Each row is a point on a landscape with many valleys, with its height.
From any point a ball rolls to the lowest of the 4 points nearest to it. It stops when none of these is lower. Distance is the straight distance between rows; heights are no part of it.
q321 (h 1.28): [163  94 100 134 136  74 145 158 131 181 124  63 124 145 128 165  97 122
 146 138  59 153 131 129 134]
q308 (h 8.00): [ 78 170 159 163  85 199 100 126  46  94 109 124  59 116 114 119 177 142
 216 111 164 201 129  65 141]
q30 (h 2.44): [123 165 129 129  83 138  96 108 138  83 128 111 106  84 132 114 134 103
 162 115 152 144 140 146 141]
q328 (h 1.71): [ 98 106 137 112 123 119 122 114 114 138 134 126 142 140 110  89 106 122
 142 111 137 170 166 136 112]
q10 (h 2.75): [ 72 126 160 175 133 185 102 135  88  92 107 131  57 116 126 101 133 158
 172  93 176 106 129  90 118]
q572 (h 2.72): [ 77 105 138 170 110 187  87 135  70  81 102 148  79 126 114  96 136 175
 182 103 172  91 126  94  97]
q810 (h 4.48): [161 185 142 158 120 138 124  87  98 109 126 111 154 107 130 116 137 120
 140 167 143 139 106 134 112]
q646 (h 3.78): [136 159 151 131 153 158 116 105  73 113  98 104 135 135 105 121 166 119
 134 172  94 120  88 141 138]
q320 (h 4.81): [186 146 127 145 111 125 143 138 136 199  98 117 160 162 160 164 137 160
 178 139  51  96 125 134 175]
q22 (h 2.17): [176 135  95 134 124  61 152 129 142 200 153  61 130 150 134 201 117 136
 136 146  72 139  97 159 106]
q243 (h 1.62): [171 103  89 128 143  82 129 130 141 184 148  72 145 154 148 186 111 130
 122 152  61 160 109 131 130]
q454 (h 3.10): [157 155 132 138 110  96 161 138 126 188 106  88 142 136 129 170 114 150
 170 134  53 107 153 126 142]
q710 (h 2.92): [130 143 117  71 147 103 144 147 165 145 154 145 143 155 127 153 146 123
  73 150  96 116  93 144 145]
q743 (h 4.34): [ 96 119 126 121 128 111  87 163 129  68 152 194  86 127  81 120 125 118
  98  97 212 115 156 141  85]
q6 (h 2.20): [105 135 138 127 140 181 125 121  81 168  78 105 123 135 105  60 151 158
 179 127 141 147  92 144 140]
q721 (h 2.35): [137 147 103  69 143  97 147 139 152 151 142 151 134 136 126 115 152 131
  93 150 116 125 117 154 122]
q290 (h 3.80): [139 155 144 122 158 173 121 111  69 118 102 109 141 133 116  95 162 134
 147 170 108 121  78 135 138]
q881 (h 2.40): [116 141  99  91 133  93 150 119 154 143 118 136 132 137 106  88 133 135
 124 142 110 139 164 161  96]
q83 (h 3.41): [131 143 136 105 126  95 162 154 176 139 159 140 175 167 110 184 118 102
  59 128  85  84 111 126 122]
q667 (h 4.50): [176 142 108 132 105  78 158 144 145 188  96  93 157 137 133 168 144 155
 170 130  58  99 131 149 157]
q836 (h 2.85): [ 98 159 143 148  77 182 108 113  75 147  96 106 122 153  85  85 186 179
 204  91 163 146 130 108 112]
q115 (h 1.34): [128  81 115  77 164 104 125 117 106 121 156 150 153 107 109 129 108 126
  99 126 142 131 131 147 136]
q248 (h 4.46): [147 170 134 171 121 133 129 107 139 110 110  98 149 108 130 106 136 125
 137 168 109 123 128 106 108]
q201 (h 4.40): [ 85 172 131 154  68 190  95 119  83 125  99  98  91 141  84 127 193 161
 210 111 165 158 133 107 139]
q275 (h 1.18): [105  70 132 104 141 116 126 112 110 120 144 152 159 129 101 105 124 123
 115 107 136 158 150 129 107]
q575 (h 3.37): [175  95 121 156 159  78 188 163 203 148 169 140 167 129 138 177  96  94
  57 135 110 101 148 133 100]
q893 (h 3.09): [116 145 125 145 115 162 132 107  62 159  92 112 116 141 102  82 169 165
 192 103 148 139 114 118 105]
q923 (h 1.16): [ 84  76 134 134 144  92 130  97 125 110 153 164 142 111 107 101 109 137
 109 132 171 123 132 138  93]
q670 (h 2.41): [172 103 108 128 145 103 150 175 201 117 169 151 183 127 121 145  91  93
  63 124  97 120 166 135 116]
q594 (h 2.59): [ 99 122 136 156 142 168  94 103  87  90 112 130  60 103 140 115 130 153
 156  99 173 105 135 126 117]
q473 (h 2.80): [ 60 133 149 183 111 185 109 139  89  79 110 153  73 133 105 103 155 170
 195 118 163 113 118  81 112]
q34 (h 3.34): [ 81 108 152 169 103 206  89 135  53  93 108 128 108 146  93 120 155 151
 188 102 160 163 124  63 141]
q761 (h 3.07): [124 120 122 123 109  95 133 124 181 147 185 118 132 158 176 176 107 125
 108 164  72 114  98 143 137]
q88 (h 2.81): [ 69  99 151 159  95 199  90 130  60  97 113 136 105 140 100 101 145 167
 185  94 152 120 119  77 125]
q181 (h 5.46): [ 86 152 150 157  76 198 100 127  35 112 125 116  81 131 117 120 167 147
 204  96 162 184 147  70 134]
q904 (h 4.43): [114 123 129 116 134 103 130 134 175 166 183 109 132 153 172 170 115 112
  87 152  77 111  94 149 158]
q525 (h 1.87): [177 124  86 132 129  79 129 114 142 201 158  52 146 161 132 196 112 127
 129 150  81 146 104 144 120]
q717 (h 2.03): [165  97  87 116  90 113 132 102 180 174 176 108 187 155 164 186 106 128
  91 137  56 111 116 150 138]
q180 (h 2.27): [121 107 151 111 179 107 110 109 146 121 160 166 129  90 152 109 108 108
  92 110 189  94 137 134 130]
q736 (h 2.71): [111  95 148 151 155 126  81 128 136 129 152 173 125 122 118 100 125 119
  90 110 195 128 128 135 100]
q947 (h 1.65): [136 111 110  83 169 112 124 135 115  98 177 154 172 108 122 139  95 116
  92 152 126 126 125 132 132]
q672 (h 5.15): [169 161 141 151 128 160  88 119 130 105 124 104 163 119 127 101 146 108
 152 131 141 151 137 136 131]
q782 (h 4.33): [144 187 158 157 118 131 136 107 106 108 122 104 151  98 121 114 151 135
 141 182 113 117  97 124 119]
q741 (h 2.30): [ 90 116 145 104 150 117 107 160 118  51 165 172  58 128  93 126 112  90
  93  94 214 145 171 128 100]
q217 (h 2.64): [134 132  95  82 162 115 151 137 166 164 124 147 122 144 127 100 130 127
 104 151 112 131 106 150 141]
q486 (h 2.91): [ 83 129 137 166  98 131 122 154 121 108 136 169 108 115 127 103 122 101
 113 129 210 164 130  89 114]
q747 (h 2.52): [130 120 119  91 141  94 146 161 210  79 158 142 159  98 136 146  91  85
  87 137 111 112 149 160  89]
q856 (h 4.78): [118 133 119 114 136 112  90 136 139  94 143 177  89 129  92 134 133 120
  60  77 199 101 165 147  82]
q862 (h 2.18): [111 143 127 132 121 173 130 110  57 155  78 113 130 137  95  83 172 178
 190 114 150 137 101 136 129]
q662 (h 4.80): [171 134 105 130 118  75 168 146 148 193 107  74 139 143 114 184 132 145
 156 132  73 113 112 154 139]
q725 (h 3.82): [165 124 116 138 138 165  76 100  75 102 113 120 117 110 133 112 126 145
 162 102 159 146 112 140 138]
q89 (h 4.84): [131 179 133 146  97 149 137 118  96 136 120 111 125 158 151 155 155 146
 166 147  38 108 120 139 141]
q618 (h 2.51): [ 91  91 154 178 146 108 105 131 126 119 141 176 126 130 124 101 112 115
 100 117 208 133 128 124 101]
q993 (h 2.63): [126 118 146 101 185 108 102 111 168 125 141 168 142  94 138 111 107  99
  73 107 183 105 136 149 140]
q507 (h 3.52): [143  83 119 139 143  64 197 139 198 141 135 116 170 133 128 196 112 117
  64 131  85  69 141 140 125]
q98 (h 3.43): [150  97 122 146 146 181  88 113  45 116 114 131 118 121 127 108 132 149
 178 100 167 132 112 124 124]
q821 (h 2.65): [116 130 159 153 159 164  85 101  98  95  92 133  58 124 139  98 137 135
 128  90 178 126 134 110 129]
q293 (h 1.35): [ 73  88 140 140 127 100 123 121 127 112 144 163 139 121 124 108 113 129
 114 127 192 135 129 134  94]
q332 (h 6.23): [160 169 129 144  93 140 143 119 109 164 114 112 148 143 133 154 157 174
 150 136  30  98 129 141 151]
q651 (h 3.84): [140 167 131 135 141 148 133  96  41 125  99 122 129 122 112 115 164 146
 169 140 167 116  83 148 114]
q81 (h 4.38): [114 101 132 124 155 114  70 138 153 102 138 193 121 121  91 116 146 125
  85  88 200  96 159 143 106]
q344 (h 5.24): [195 140 150 169 110  85 165 129 161 218 110  82 166 155 169 157 121 149
 184 172  70 114  84 146 179]
q452 (h 3.39): [185  80 108 129 153  88 164 165 216 151 147 136 154 130 131 159 109 100
  47 132  92 120 152 132  98]
q555 (h 4.74): [131 132 126  82 163 109 133 137 161 176 159 124 120 161 147 146 129 108
  71 154  93 121  89 148 162]
q495 (h 3.36): [ 93 110 139 171 110 119 119 151 134 104 141 163 126 128 112 114 123 114
 102 125 213 154 133 112 102]
q909 (h 4.56): [177 146 128 128  99 104 145 152 154 185  90 104 146 145 135 173 143 161
 171 119  61  98 128 138 163]
q61 (h 2.50): [100 111 154 126 120 110 129 120 126 124 128 115 145 121 113  96 109 103
 141 100 136 175 164 137 119]
q407 (h 5.23): [122 142 144 104 167  88 122 123 192  82 162 140 160  81 166 130  93  77
  84 113 142 116 130 154 125]
q63 (h 4.23): [138 159 138 119 142 152 134  97  53 128  89 121 128 129 111 111 169 136
 157 153 138 127  79 153 130]
q675 (h 3.73): [129 156 145 123 163 165 124 112  60 146 111  99 100 137 155  92 145 127
 168 158  92 131  92 155 137]
q192 (h 1.17): [ 81  77 132 128 115 115 123 111 118 109 117 144 146 122 101 115 133 117
 118 116 159 161 136 129 114]
q467 (h 3.60): [112 153 121 127  75 136 110 125 133  81 123 105 128  97 129 109 132 113
 154 109 136 148 148 156 120]
q895 (h 1.15): [ 82 137 141 110 105 139 130 174 126  42 137 203  71  96 118 105 115 108
 132  94 219 153 169 108 122]
q516 (h 2.95): [117 114 101 113 142  94 148 138 179 173 147 112  95 136 163 141 111 136
 115 173  80 135 100 130 135]
q593 (h 2.99): [133 126 143  87 177 104  85 115 153 116 126 166 145 102 121 119 128  98
  73  88 200 108 139 146 133]
q527 (h 0.41): [ 78  93 139 120 114 127 122 129 119  95 109 141 158 126 110 112 131 104
 125 105 163 156 144 131 136]
q701 (h 3.18): [126 141 144 124 155 170 123 116  64 142 101 104 122 138 130  81 141 135
 171 147 101 148  90 149 149]
q269 (h 3.12): [154  84 148 120 140  71 197 133 183 177 155 103 180 157 160 181 101 100
  81  97  77  96 157 168 159]
q17 (h 5.48): [171 113 118 161  97  89 192 116 143 185 115  52 173 132 154 163 120 161
 188 187  54 103  64 164 174]
q276 (h 2.25): [168 128 121 108 143 113 142 176 169  84 174 144 191 113 135 150  91  88
  81 129 110 118 151 126 118]
q666 (h 2.23): [160 138 103 136 119  72 140 103 160 206 149  39 158 158 114 200 134 131
 130 173  75 128  84 165 101]
q165 (h 2.43): [158 149 138 129 141 106 164 164 174 135 181 137 172 133 142 161  87  85
  63 128 110 107 124 119 110]
q352 (h 2.79): [131 150 125 140 127 159 146 112  55 147  92 120 129 125 103  91 152 167
 189 113 157 122 104 142 100]
q648 (h 3.33): [ 94 117 122 119 101 119  91 168 135  68 147 197  86 129  84 118 140 109
 112 102 208 118 153 148  89]
q245 (h 3.65): [133 148 150 113 150 165 121 112  68 134 104 108 117 151 137 116 140 111
 149 165  94 135  94 148 142]
q154 (h 1.50): [131 167 128  87 139  88 170 147 134 137 161 142 159 143 122 163 140 107
  80 148 101 108 106 144 123]
q794 (h 4.65): [158 119 141 143 135 119 145 123 126 147  94  96 133 147 116 144 113 137
 141 152  48 121 166 100 151]
q874 (h 2.14): [131 140 111  72 159  98 154 134 118 157 177 158 139 126 138 113 115 118
 108 139 134 142 146 144 118]
q815 (h 6.54): [156 150 150 147 121 126 167 134 128 160 111  93 127 156 133 151 107 134
 147 132  41 112 157 108 149]
q911 (h 1.06): [ 92  86 124 113 145  97 118 104 107 114 127 163 154 110 115 108 117 139
 108 125 171 127 144 137 100]
q148 (h 2.06): [104 112 137 116 170 104 114  88 141 131 147 156 130  91 137 107 104 143
  99 120 176  95 132 140 109]
q121 (h 2.02): [176 112  90 134 111  77 143 105 156 200 182  66 159 172 150 194 110 120
  95 149  80 137  99 141 123]
q209 (h 1.55): [121  93 117  72 160 102 124 114 124 106 164 158 157  82 121 117 105 134
  96 136 146  97 125 139 122]
q421 (h 4.91): [191 147 149 169 102 124 148 109 144 219 115 105 155 153 182 158 132 165
 165 144  65 114 103 123 179]
q32 (h 1.96): [113 100 137 156 116 134  90 177 145  86 129 179 103 138 107 109 126 117
 107 110 216 151 139 110 113]
q883 (h 1.05): [106 150 113 112 104 114 128 129 149 133 131 114 148 123 117  95 121 126
 143 123 121 151 178 151 104]
q416 (h 1.95): [169 133 119  78 170 109 146 141 125 116 186 149 178 110 138 139 100  96
  91 145 124 141 137 132 126]
q898 (h 5.73): [110 129 130 108 156 107 142 135 174 171 175 116 109 172 173 163 118 109
  89 159  92 125  91 147 152]
q315 (h 2.76): [140 103 146 116 136 107 173 147 196 174 158 116 176 175 144 181 111  97
  60 117  68 100 129 147 160]
q643 (h 4.20): [152 150 108 129 123 163  76 100 112  85 112 124 154  98 133 120 141 115
 157 122 139 138 124 153 140]
q789 (h 2.24): [103 119 129 117 106 129  92 184 136  68 134 188  80 128  99 110 124 114
 115 113 199 118 166 139  96]
q589 (h 6.00): [180 125 149 156 139  89 146 142 164 211 109  74 150 156 148 158 131 145
 180 149  72 115  86 170 188]
q754 (h 4.66): [110 156 132 120 122 164 125 105  90  85 102 167  61 109 121 109 152 129
 103  94 207 150 150  73  96]
q777 (h 2.49): [112 124 130 157 103 141 116 160 119  82 133 172 103 117 132 103 130 102
 105 119 228 178 141  85 127]
q187 (h 2.66): [ 97 111 128 142 135 179  94 100  88  83  92 138  81 115 116 106 137 170
 176  97 167  88 121 114 115]
q673 (h 7.07): [148 175 141 138  94 115 147 121 114 155 116 111 135 152 140 149 139 136
 155 145  38  94 155 125 149]
q31 (h 3.66): [123 127 117  92 161  95 123 112 154  95 161 145 167  75 149 127  89 106
  94 132 151  96 123 148 122]
q970 (h 2.83): [103 146 143 123 113 150 123  95 103  77  77 149  80 112 124 122 161 117
 111  93 194 135 125  88 156]
q110 (h 3.67): [111 144 124 121 122 156 107  98 101  80  70 148  65 122 121 109 168 140
 109  92 182 132 125  80 116]
q279 (h 6.01): [155 145 118 135 113 153  97 132 164 112 114 122 160 121 111  84 138 112
 139 134 118 163 154 140 123]
q900 (h 3.30): [114 160 133 126 105 168 128 108  93  78  98 160  70  97 134 123 144 131
 109 110 208 151 133  74 115]
q23 (h 4.68): [129 172 130 122  97 156 117 120  85 137 132 110 110 141 157 138 154 134
 169 159  42 102 108 163 135]
q704 (h 4.36): [ 97  94 144 153 141 128  76 160 144 107 140 191 123 138  87  98 126 114
  99 109 205 139 150 139 104]
q221 (h 2.21): [124 119 136 119 123  87 165 121 179 176 184 109 159 171 178 181  97 113
  81 118  76  99 132 152 156]
q924 (h 2.46): [106 137 152 136 148 181 133 117  78 170  90  87 115 141 123  68 140 149
 190 132 126 142 110 122 151]
q860 (h 0.65): [116 119 122 131  95 158  90 190 131  74 117 202 105 112 105 113 143 114
 117 114 215 157 150 109 138]
q853 (h 4.47): [145 160 161 127 131 157 129 102  97 118 110 109 151 137 121 138 139 119
 126 170  56 112 132 122 147]
q119 (h 3.20): [101 106 150 171 107 199  95 137  47 118 117 125 115 128 104  97 133 167
 190  75 168 163 136  76 120]
q742 (h 6.68): [179 118 141 147 140  87 140 137 167 210 116  63 152 170 123 164 139 132
 175 156  56 120  77 187 174]
q591 (h 2.74): [154 146 132 128 139  88 196 153 176 135 163 145 171 148 141 173 104  99
  54 135 104  86 132 129 101]
q706 (h 1.27): [ 86 105 135 120  99 131 120 117 112  84 101 135 135 115 108 112 147 106
 118 115 169 167 128 113 139]
q573 (h 4.99): [176 152 133 169 108 157 118 107 121 187 118 120 151 174 158 160 144 150
 157 155  45 118 102 119 158]
q985 (h 2.04): [153 126 106  86 150 113 124 148 146  87 163 140 187 100 132 145  97 102
  83 142 115 118 126 148 126]
q972 (h 2.45): [143 168 135 105 126 105 175 142 156 127 162 139 167 154 140 157 115  99
  68 147  98  90 101 133 115]
q47 (h 1.39): [ 80 135 164 111 148 143 117 192 117  52 133 192  70 101  98  95 100 104
 128  87 220 162 164  95 127]
q513 (h 4.06): [124 118 144 104 138 106 160 142 178 162 167 120 164 179 143 179 125 110
  68 120  72  99 106 146 160]
q633 (h 2.58): [158 108  89 112 144  96 159 161 235 112 152 152 158 122 124 145  95 100
  62 127  93 118 166 156 102]
q694 (h 1.26): [112  92 127  96 162 102 133 106 113 137 145 161 153 111 114 103 102 129
 111 114 131 153 153 140 124]
q986 (h 4.73): [110 168 110 120 101 154 115 132  71 140 117 102 105 132 155 121 147 150
 184 173  48 122 103 148 124]
q787 (h 2.57): [ 99 151 123 137  93 146 132 121 112  80 102 158  90 102 122 108 142 107
 107 115 210 148 131  79 123]
q264 (h 2.22): [128 108  96 101  90  99 135 107 178 157 187 103 150 162 178 187 103 137
 115 149  73  87 102 162 130]
q984 (h 4.49): [136 142 148 145 121 143 138 101 124 106 105 104 158 133 110 129 132 131
 138 156  74 101 128 114 136]
q226 (h 1.61): [147  90  93 113 161 101 135 152 135 166 114  95 129 136 134 165 108 139
 126 158  66 139 122 123 136]
q902 (h 2.32): [115 139 133 137 119 139  99  92  96  92 104 131  73  94 162 126 134 120
 149  88 179 140 137 125 146]
q997 (h 3.90): [120 133 108 138 132  98 162 120 165 140 109  96 122 106 147 120 129 152
 140 168  84 117 128 112 115]
q366 (h 3.54): [133  93 130 138 139  74 209 146 190 159 130 127 180 147 131 182 113 118
  58 127  97  67 133 146 118]
q501 (h 3.31): [136 125 111  77 158 106 138 141 166 162 139 139 133 163 144 138 143 124
  83 156 102 126  91 134 145]
q833 (h 1.30): [ 84 132 151 114 113 123 106 177 129  43 149 179  66 111  95 116 112 104
 130 102 211 141 159 129 110]
q963 (h 2.55): [ 94 145 130 134  92 133 137 139 116  80 112 165 108 111 131 119 131 110
 104 121 225 155 121  87 123]
q619 (h 0.86): [125 126 125 113 151  96 148 139 192  71 184 121 155  87 155 131  84  90
  90 117 133 110 138 157 117]
q865 (h 2.60): [117 139 101 111 106 123 121 135 172 148 106 130 138 123  96  84 136 148
 142 125 118 139 159 157  95]
q512 (h 1.84): [ 95 136 136 112 119 128 108 185 136  54 142 177  78 110  97 101 103  93
 127  93 215 133 173 139  88]
q149 (h 4.92): [183 154 138 164 106 141 123 102 127 190 108 115 164 159 162 156 148 164
 166 139  42 120 106 122 185]
q316 (h 1.54): [127 144 129 133 146 174 138 119  50 159  82 116 124 148 110  81 164 159
 186 114 140 135  82 136 125]
q790 (h 3.32): [160  47 114 118 153  64 205 134 198 175 131 115 167 130 134 192 119 101
  61 110  88  84 147 169 136]
q219 (h 2.00): [127  92  67  93 127  91 136 138 155 156 138  89 127 145 141 173 114 138
 119 172  69 133  93 135 139]
q764 (h 4.72): [122 142 134 165 112 166 115 114  37 158 124 122 121 139 116 101 140 167
 200  94 164 148 124 110 105]
q291 (h 2.88): [127 149 125 128 101 174 123 105  93  77 108 180  58 112 146 123 140 126
 120 101 215 162 147  75 108]
q657 (h 2.08): [132  90  87 109  91 103 126 121 176 158 164 101 156 167 151 187 112 142
 106 153  61 108  94 145 134]
q822 (h 2.16): [109 121 126 104 130  93 135 122 132 149 142 141 132 120 121  98 109 119
 129 119 118 156 164 147  91]
q903 (h 2.37): [159 115 103 114 137  96 157 173 216  85 165 149 170 119 124 144 101  90
  63 131  99 103 158 139  93]
q314 (h 4.96): [164 150 139 162 144 154 116 106  68 124 131 117 132 107 143 112 134 133
 164 141 159 142 102 129 127]
q521 (h 3.38): [138 126 108 126 148 101 154 143 175 171 127 108  97 118 155 108 115 138
 131 184  95 135 119 125 124]
q143 (h 2.54): [127 118 137 131 128 158  87  86  81  88 107 124  84  86 138 122 143 148
 172  84 164 104 120 127 121]
q307 (h 2.53): [107 136 103  76 136 106 149 123 149 165 127 146 139 137 109  93 149 141
 114 140 111 136 149 153 100]
q238 (h 2.29): [125 101 154 130 173 113  85 101 147 128 154 176 120 107 130 101 122 115
  88 112 195 110 138 135 110]
q35 (h 3.53): [179  82  96 108 158  88 145 156 241 166 155 147 139 127 130 168 106 119
  48 139 112 123 165 146 121]
q582 (h 4.52): [151 151 120 142 137 151 119 100  39 149 120 120 111 102 126 108 132 147
 183 125 168 137 107 135 113]
q733 (h 4.75): [179 169 136 156 129 160  91 106  92 103 127 111 148 112 138 108 135 121
 151 135 142 151 104 131 135]
q664 (h 4.28): [ 93 175 140 160  70 181 116 106  65 139 115 112 103 135  93 109 170 162
 206  90 160 147 129 104 114]
q313 (h 3.00): [116 127 132  99 174  96 119 109 155 101 171 146 153  70 168 122  94 115
 102 128 178 100 118 147 124]
q957 (h 3.69): [143 112 111 138 147 109 152 147 138 137  88  91 145 135 110 130 118 141
 134 150  63 122 148  91 142]
q161 (h 2.07): [143 109 117 131  94  84 168 125 186 182 183 104 166 156 172 176  97 126
 101 111  67  80 140 180 147]
q933 (h 4.30): [104 128 142 175 107 175 115 115  34 143 114 110 112 144 104  95 130 163
 194  89 161 154 132  98 108]
q880 (h 2.31): [128 104  91 111 133  90 139 133 157 149 129  94 121 133 150 166 115 137
 115 176  83 116  89 125 123]
q471 (h 3.79): [121 122 133  91 175 112  97 125 183 106 137 148 162  96 143 119 117  80
  74  96 183 122 136 141 141]
q29 (h 4.32): [133 131 119 136 129 109 158 143 155 129  97  91 124 117 119 118 125 150
 131 175  72 107 123  96 122]
q499 (h 2.93): [126  94 136 147 115 189  91 117  52 103 111 148 103 130 111 107 131 171
 186  96 159 121 133 103 121]
q956 (h 1.99): [160  84  92 111 120 112 111 119 182 188 179  97 186 158 155 187 104 135
  93 135  62 126 106 155 138]
q604 (h 4.55): [129 174 154 148 123 155 124 109  75 136 136 116 115 154 151 147 136 142
 146 159  38 114 131 138 139]
q671 (h 4.44): [ 99 158 133 122 133 167 131 123  65 156 106  83  95 129 170  78 142 145
 195 166  91 126  93 146 136]
q894 (h 4.39): [143 177 147 145 125 143 148 100 118  96 101 102 160 122 107 130 140 132
 128 169  87 106 122 114 131]
q252 (h 2.01): [126 145 129 128 117 144 129 133 104  84 117 193  92 113 150 111 139 121
 101 113 214 166 151  66 132]
q812 (h 4.83): [160  62 101 130 149  46 192 126 217 180 157 128 144  98 146 205 103 102
  51 160 123 102 145 154 128]
q215 (h 4.98): [180 142 141 182 101 105 179  98 148 203 121  88 158 136 167 149 130 163
 181 162  57 109  79 129 182]
q286 (h 2.48): [127 136 132 117 159 178 137 114  65 148  84 112 128 139 120  79 158 148
 174 136 112 135  76 152 139]
q310 (h 5.00): [145 149 114 131  94 163  80 117 130  83 111 107 164 101 124 113 139 122
 151 129 145 139 142 149 140]
q961 (h 0.96): [ 86 123 126 113 100 144 112 192 143  45 139 202  89 105  99 120 123 116
 128 114 211 140 154 119 121]
q550 (h 2.78): [ 77 139 156 183 154 200  88 135  85  87 117 143  47 132 119  89 135 148
 172  96 183 121 134  89  99]
q607 (h 2.39): [132 130 119 117 120 190  99 125 101  59 120 199  81  92 127  94 126 131
 107  92 196 174 157  57 113]
q260 (h 3.08): [ 55 114 147 168 106 205  97 153  69  74 112 138  96 119  95 117 155 169
 192 110 163 134 118  73 131]
q139 (h 2.87): [171  92  93 107 157  93 163 152 227 130 146 154 142 119 128 149  99 106
  62 130  96 111 173 156 100]
q899 (h 0.45): [166 140 117 148 118  73 164 144 118 181 117  75 119 124 136 170 103 136
 154 135  67 137 141 110 147]
q630 (h 2.77): [135 137 103 100 152 123 137 133 176 162 110 133 128 135 121  79 130 135
 119 155 100 154 142 144 137]
q936 (h 4.69): [141 161 136 157 144 141 120 127 157 130 112 111 142 114 123  86 128 123
 129 151 117 146 149 108 122]
q225 (h 2.12): [114 152 142 128  99 146 105 108 111  91 111 104  93 100 143 110 128 107
 145 105 166 152 153 133 142]
q519 (h 3.19): [151  76 151 132 146  88 185 145 198 158 128 118 187 153 126 176 102 101
  59 113  86  86 144 153 152]
q937 (h 1.97): [ 82 124 125 138  81 124 123 125 116  71  95 140 125 112 113 121 159 103
 106 134 193 147 122  90 118]
q571 (h 2.05): [139  99 106 114  80 104 152 111 192 180 173 104 198 153 164 187 107 135
 102 125  59  82 112 168 149]
q766 (h 3.35): [123 123 117  98 150 114  80 115 148 114 149 176 128 108 103 113 136 114
  72  78 204  91 156 146 115]
q124 (h 1.25): [ 88  77 120 106 132 119 117 112 114 117 123 142 173 121 101  97 121 125
 120 108 148 163 166 143 114]
q654 (h 1.86): [146  87  90 118 131  96 152 156 144 154 100  89 131 125 123 158 106 152
 139 159  65 133 120 111 137]
q784 (h 4.94): [154 144 128 143 133 134 126 127 181 153 114 115 149 120 123  78 114 126
 134 147 111 145 154 120 118]
q574 (h 3.05): [129 123 123 122 158 112 149 136 173 169 119 117 108 134 139  96 119 129
 117 166  99 145 135 121 126]
q25 (h 2.82): [108 137 150 148 157 206  87 131 102  78  88 148  47 147 103  92 162 146
 139  78 180 124 131 103 113]
q488 (h 4.14): [141 166 137 141 129 144 134 104  75 102 114 109 147 111 123 112 141 132
 146 152 123 126  86 132 116]
q552 (h 1.89): [160  81  82 120 122 103 113 112 157 171 172  80 159 180 153 187 111 136
 115 162  68 145  89 142 135]
q129 (h 1.85): [110 129 147 123 106 143 105 115 108  79 101 121  96 118 120 119 135  92
 132 103 177 171 137 113 167]
q408 (h 1.02): [106 151 136 147  94 189 113 104  91 157  67 112 133 148  84  79 179 173
 208 115 140 156 123 118 136]
q318 (h 4.79): [103 152 128 122 123 185 119 100  80  80  80 155  54 114 110 107 176 139
 106  88 198 147 143  86  94]
q517 (h 5.26): [165 152 120 148 104 165 102 128 115 172 127 122 145 173 139 143 167 159
 171 146  41 102 102 126 146]
q118 (h 2.47): [115 142 141 142 129 167  83  91  91 103 107 130  53  90 144 119 127 132
 155  92 171 114 136 122 134]
q740 (h 5.81): [118 122 134 109 138 115 140 139 176 158 174 126 150 171 158 169 120 106
  76 135  85 113  89 140 164]
q40 (h 4.29): [ 87 151 157 171  91 186 100 125  58 130 126 113  88 138 100 106 144 144
 195 101 165 176 149  71 131]
q147 (h 0.94): [122 129 113 113  95 173 102 156 111  49 118 203  94  92 116  98 139 127
 107 116 200 161 141  86 141]
q76 (h 3.23): [124 118 122  98 167 121 144 152 173 168 130 129 106 143 162 118 115 113
 106 157 101 144 112 130 146]
q962 (h 1.88): [100 104 133 105 161  84 132 107 132 113 167 159 140  72 137 107  90 122
 102 131 162  89 123 145 117]
q942 (h 2.73): [151  99 115 140 137 104 149 141 145 155  92  86 133 137 123 147 106 139
 141 156  59 124 150 100 138]
q439 (h 5.01): [150 148 159 146 133 149 144 128 104 137 125  94 131 146 129 142 122 120
 143 152  40 115 155 105 156]
q650 (h 3.93): [191  79 104 141 160  73 178 146 226 170 149 136 139 121 151 164 100  95
  52 131 119 121 152 138 110]
q939 (h 2.42): [105 124 148 128 112 137 110 103 118 102 116 104 122 115 128 108 122  89
 132 107 159 181 151 131 144]
q931 (h 2.38): [109 139 138 129 133 193 128 112  79 171  83 102 115 138 117  66 157 168
 199 127 140 157 116 131 147]
q540 (h 3.06): [117 120 104 103 139  83 148 135 161 155 165 100 102 149 163 151 115 133
 122 168  81 114  91 139 128]
q584 (h 4.95): [ 85 167 133 141  61 191 102 110  66 122 104  99  78 124 106 126 186 155
 211 104 158 168 131  95 130]
q401 (h 4.82): [184 127 114 128 125  89 151 151 152 186  87  93 172 162 123 170 136 149
 178 126  64 122 123 157 178]
q311 (h 4.10): [162 122 139 139 127 105 155 137 136 162 109  91 134 140 129 157 103 120
 154 137  49 122 158  94 151]
q382 (h 3.27): [135 121 107  74 158  98 125 126 160  76 170 150 180  78 163 143  88 107
  79 123 131 101 124 145 129]
q254 (h 4.63): [127 178 160 134 124 148 118 117  70 139 143  98 114 142 165 126 131 130
 160 169  61 120 108 144 134]
q508 (h 2.28): [103 127 138 122 117 148 109 101 102  90  85 131  99 119 127 129 168 110
  94  85 185 159 127 102 153]
q444 (h 1.40): [130 132 116 130 110 178 109 141  96  77 135 188  73  98 131  96 134 108
 115 111 211 176 159  55 133]
q397 (h 2.15): [ 91 110 161 115 156 126  95 181 116  43 160 172  71 122  79 111  92  88
  98  97 208 148 164 113  98]
q289 (h 1.19): [ 89 136 130 103 106 172 120 155 129  38 128 203  82  73 123  95 126 130
 139 103 203 142 159  90 133]
q676 (h 4.45): [143 119 116 136 135 119 158 125 140 125  87  97 143 124 106 126 121 151
 140 159  74 109 139 103 131]

Where does a ball stop that starts at each point below?
q821 -> q527
q17 -> q899
q279 -> q316
q853 -> q316
q984 -> q316
q754 -> q860
q181 -> q527
q856 -> q860
